Points on a hilly landscape, in no order, each with its height.
From any point a ball takes the steepest step (drop divided by distance) to one of its 4 nearest points. It stops when none of these is lower. Distance is the straight distance between rows; heights are no part of it.
Lage h=401: [ 82  68 147  95  63 101 134 112  76 129  81  95  79 120  80  93 111 107
 109  55 103 107]
Gazo h=81: [ 86 128  94  74 115 110 127  92  69 128  98 117 129 114  97  76  75  82
  94  52 111  89]
sapez h=395: [100  97  90  84 128 111  96 112 109  81 102 123  96  83  92  86  88  96
 101 133 102  98]
Kogo h=139: [ 91 127  76  93 137 110 134  84  75 112 119 116 119 105 114  75  85 126
  95 105 108 106]
por h=286: [ 96  97  78  93 124 132 113  92  99  98 110 123 112  94  96  81  85 103
  96 111  91  94]
godof h=137: [118 123 126  84 115  90  67 122 119  58  94 109  84  79  85  91 102  74
  98 137 112 120]
vil h=362: [105 105 103 113 134 106  50 123 119  75 128  98 110 109 100 143 134  77
 127  97 115  51]
neti h=171: [106  96  87  97  75  84 103  75 105 136  84 117  88  91  85  95  95  90
  93  88 102 106]
Dede h=66: [101 120  88  74  96 104 115  85  78 128  96 123 112 113  85  75  78  70
  96  49 102  87]
tor h=74: [ 77 133 117  78  94  66 132 114  67 163 110 109 138 109  96  82  91  87
 109  58 115  85]
vun h=220: [102  90  87 103 110 135 102 104 109  67 117 111  99  98  97  97  86  90
  94 125  81  99]
nafik h=63: [102 116  95  79  84  96 117  90  82 118 100 127 115 111  90  79  71  60
  90  45 100  82]
gise h=73: [123 115 101  97  93  69  72 110 131  70  92  95  90  73 111 114  93  98
  78 129  99 126]
zume h=127: [107 101  83 107  89 118 103  74 108  81  90 120  95 113 111  94  81  76
  80  69  85 114]
damo h=451: [117  77 116 122  71  77 100  95 116 104  76  64  75  99 113 119 125 133
  96 109  93 117]
gen h=224: [ 77 110  95  94 137 124  92 129  79  69 131 104 124 104  99  94 108  95
 115 138 111  69]
muron h=328: [105 101 105  74 118  72  73 112 127  89  99 112  84  73  92  92 105  97
  94 138 120 112]
nabup h=219: [ 82 103  88 109 132 122  98 107  72  80 146  84 137 122 114 115 106 119
 123 117 110  63]
gup h=607: [ 92  83  91  89  97  82  96  97 120 132  93 104  87  83  89  99 116 118
 104 120 106 109]
pade h=222: [ 81 131  92 109 136 124 115 111  59  74 152  94 125 118 128  98  95 137
 114 130 115  83]
vor h=138: [111 101  93 106  93 128  79 105 128  58 103 102  94  96 102 104  84  89
  80 131  82 108]
dat h=265: [113 113 117  86 100  55  62 110 125  83  85  86  78  66  99 106 106  95
  96 136 119 125]
besov h=569: [111  68 131 128  68 101 120  97  94  94  64  61  66 125 120 105 120 139
  83  81  94 124]
Zut h=116: [101  92  94 101  76 133 114  79  93  79  92 120 101 130  99 100  77  50
 106  57  78  86]
Rore h=69: [ 97 104 103  97  56  73 114  93  88 146  96 112  93 105  86  88  96  79
  90  60 100  95]
tun h=341: [ 98  87 102 107 138 102  72 112 113  85 136  88 120 103 108 135 128 105
 133  91 114  46]
Ritid h=108: [ 95 110 111 114 107 124  66 138 110  56 118  89  98 100 102 118 118  59
 107 131  97  84]
turo h=722: [ 83 114  84  83 118  80 128  73  79 154 105 115 117  98 108  86 101 118
 103  77 111  98]
Vige h=725: [ 73  76 104  86 106  77 101  94 114 146 107  93  99  77 100 103 113 131
 119 126 113  97]
kula h=56: [106  89  83 111  95 141  93  87 111  66 104 112  92 112 109  96  84  77
  91  98  69 101]
tik h=257: [ 87  92  80 113 123 136  94  99  88  87 138  87 127 118 107 121 111 107
 124 105  99  55]
Lel h=346: [116 106  91  89 106 100  84 105 128  81  97 119  90  81  94  93  90  92
  86 133  98 114]
nekod h=310: [118 107  80 114  57  80  97  73 108 107  84 116  85 106 105 105  83  91
  68  73  91 125]
Tek h=626: [111  78 118 109  78  67  78 101 123 105  88  65  73  84 106 118 124 126
  97 125  97 118]
zok h=100: [ 99 109  83  86  96 117 115  82  95 116  92 126 104 110  91  91  86  75
  93  73  95  99]
Toteg h=123: [105 108  81 100  78 119 106  79  93 100  93 128  94 117  97  88  70  63
  86  54  89 108]
zon h=686: [ 81  97  91  93 105  81 105  85  99 154 103 121  99  90  95  92 112 122
 105 107 102  98]
vogi h=548: [109  68 130 122  58  81 118  92  98 102  64  71  71 114 105 104 122 130
  90  79  89 124]
denob h=168: [ 92 100  75 108 118 153 126  89  79 103 115 107 121 120  96  99  93  94
 119  85  84  75]
Kerom h=214: [ 87  99  82 108 131 136 116 101  78  83 140  85 139 112 111 109 100 123
 122 115 103  66]
nafeg h=103: [ 98 104  97 117  98 122  69 120 119  46 129  93  93 109 107 113 104  73
 109 124  83  97]
vota h=350: [122  95 104 125  77  57  88 100 120  95  75  66  89  95 114 122 124 131
  88 113  91 131]
geri h=158: [ 98  83  87 121 107 127  78 113 120  74 140  93 110 115 105 132 113  90
 116 106  83  67]
gibig h=248: [110  88  87 102  68  73 101  71 112 134  82 102  80  94  92 103 101 103
  88  91  96 114]
fug h=233: [ 96 111 104  82 135 108  85 121 103  88 108 119 102  83  86  82  97  92
 107 143 116 101]
Vukif h=204: [107  77  75 117 100 138  94  83 114  93 126  90 113 122 109 132 106  89
 122  80  71  68]
fadus h=72: [ 83 113 101  82  68  72 121  87  76 158  97 113 107 102  84  91  92  84
 105  52 109  88]
fese h=747: [ 94  73 124  89  91  72  73 112 123 118  95  68  82  85  93 115 134 126
 117 136 116 105]
lizoz h=643: [ 99  69 120 111  70  86 101  96 106 135  84  85  75 100 103 108 121 129
  99  97  88 115]
fesa h=143: [ 75  98 130  88  71  69 133 121  68 160 100  92 112 109  83  83 104 104
 112  54 106  89]
bifu h=317: [132 100  76 127  80  68  81  79 122 107  78  97  91  87 117 109  89 112
  64  96  94 130]
gam h=128: [123 121  98 120  93  47  76 109 128  79  80  68 102  73 113 121  96 119
  78 120 110 129]
pud h=506: [ 93  54 143 107  79 113 120  99  86 117  68  85  69 114  96  93 116 131
 105  75  97 111]
Kige h=186: [ 90 110 107  98 122 124  77 144  93  62 120  98 103  98  89  96 107  65
 112 145  98  84]
Doba h=38: [122 146 138 100 106  86  63 124 109  50  84  86  84  70  95  98 102  64
  90 116 123 135]
dib h=27: [ 97 118  99  77  75  74 113  94  80 143  94 120 106 103  78  84  82  68
  92  50 104  92]
tomu h=110: [107  83  79 103 104 145 111  91 106  79 110 118  99 105  97  97  95  87
  97  96  77  90]
Nugug h=241: [ 92  75 123 104  52  82 121  90  85 142  83 106  78 108  82 101 115  98
 108  78  95 100]
Nabi h=102: [ 94 114  81  83 115 135 127  90  70 107  96 118 120 123  93  82  74  77
 102  60 102  85]
sufe h=417: [ 80 111 128  66 134  71  74 119 120 108  92 112  95  74  82 107 111  92
 111 133 132 116]
lufo h=737: [ 73  64 127  86 100  81  88 108 120 131  99  74  84  90  97 115 122 133
 116 130 118  98]
Vafil h=141: [ 92 111  93  81 147  94 114 105  87  92 121 115 120  86 109  79  89 127
 106 135 121 108]
bidiz h=627: [ 98  52 135 107  83 107 114 102 115 103  71  63  69 110 106 111 117 137
 103 111 101 109]
bur h=57: [113 140 130 111 107 104  63 130 104  36  94  82  96  89 107 102 101  59
  92 125 105 133]
zuk h=98: [109 101  78 117  91 121  89  87 121  76  91 118  89  97 104  99  79  94
  76 107  80 124]
fezav h=251: [106  97  75  90  95 105 104  77 118 114  89 128  94  85  96  83  91  92
  86  93  99 112]
Sotem h=360: [120  83  95 106 143  92  74 100 117  84 127 101 122  92 103 140 121 106
 133  83 106  51]
nipo h=160: [ 92 108  76  80 138 116 128  79  89 115 106 120 122  84  99  76  86 111
 102 106 106 101]
pizit h=65: [129 138 123 104 105  58  62 120 119  58  85  80  89  64 106 102  92  82
  86 120 115 136]
tiduv h=50: [ 95 107  73  87 145 124 118 102  84  99 122 117 121  95 107  80  88 116
 103 117 108  91]
Zaga h=104: [134 115  94 107 101  69  77 101 129  71  80  89  95  72 120 105  82 106
  70 123  96 134]
fono h=106: [ 90 124  85  86 126 132 138  79  69 112 106 116 125 112 106  82  76 109
 107  72 101  91]
Tiveg h=307: [115 107  94 131  53  62 101  80 100 122  72 103  91 109 102 110 102 103
  76  77  91 123]
lazek h=124: [ 96 115  80  82 115 115 127  85  84 126  90 129 116 102  89  75  85  87
  93  80  99  95]
Ret h=513: [ 99  90  85  84 107  97 107  82 110 125  93 122 101  77  95  96  95 105
 101 112  96 108]
gog h=194: [ 78 114  85 105 133 132 103 114  73  72 139  96 125 108 103 102  98 117
 119 130 106  74]
ponu h=538: [ 97  60 135 115  63 101 123  91  86 109  67  82  63 121  96  96 119 121
 101  74  91 111]
mik h=370: [124  93 104 142  79  60 102 101 109  98  62  47  97 101 122 122 115 145
  81 102  89 135]
Maril h=71: [111 123 124 105  98 114  61 133 113  43 104  95  87  95  97  99  98  60
 100 133  96 107]
roniv h=272: [119  99 103 111  79  55  83  98 122 101  83  73  85  85 109 118 108 122
  86 121 100 128]
zaka h=90: [ 98  86  85 106  95 148 114  83  96  83 106 108 104 120  98 101  90  76
 102  80  69  93]
mok h=558: [114  78 130 138  70  82 128 103  87  88  59  64  87 122 116 105 118 134
  88  86  88 127]
rula h=99: [ 93 137 101  66  92  73 119 114  73 147 105 111 125 113  94  77  74  81
 101  45 113  70]
lisu h=275: [ 81 106  98 115 123 123  77 133  93  78 135  96 119 113  95 113 118  90
 125 126 108  55]
ledag h=392: [ 82  60 125 102  78 106 129  96  86 142  85  88  87 110  81  97 122 131
 113  87 101  97]
fitu h=129: [ 86 111  77  88 133 144 122  99  76  88 125 106 120 102 107  86  85 120
 109 116 105  82]

For each start below, name the point where the ball stops.
bidiz | Doba
zon | dib
vogi | Doba
Sotem | Doba
Vige | dib
lufo | dib
vil | Doba
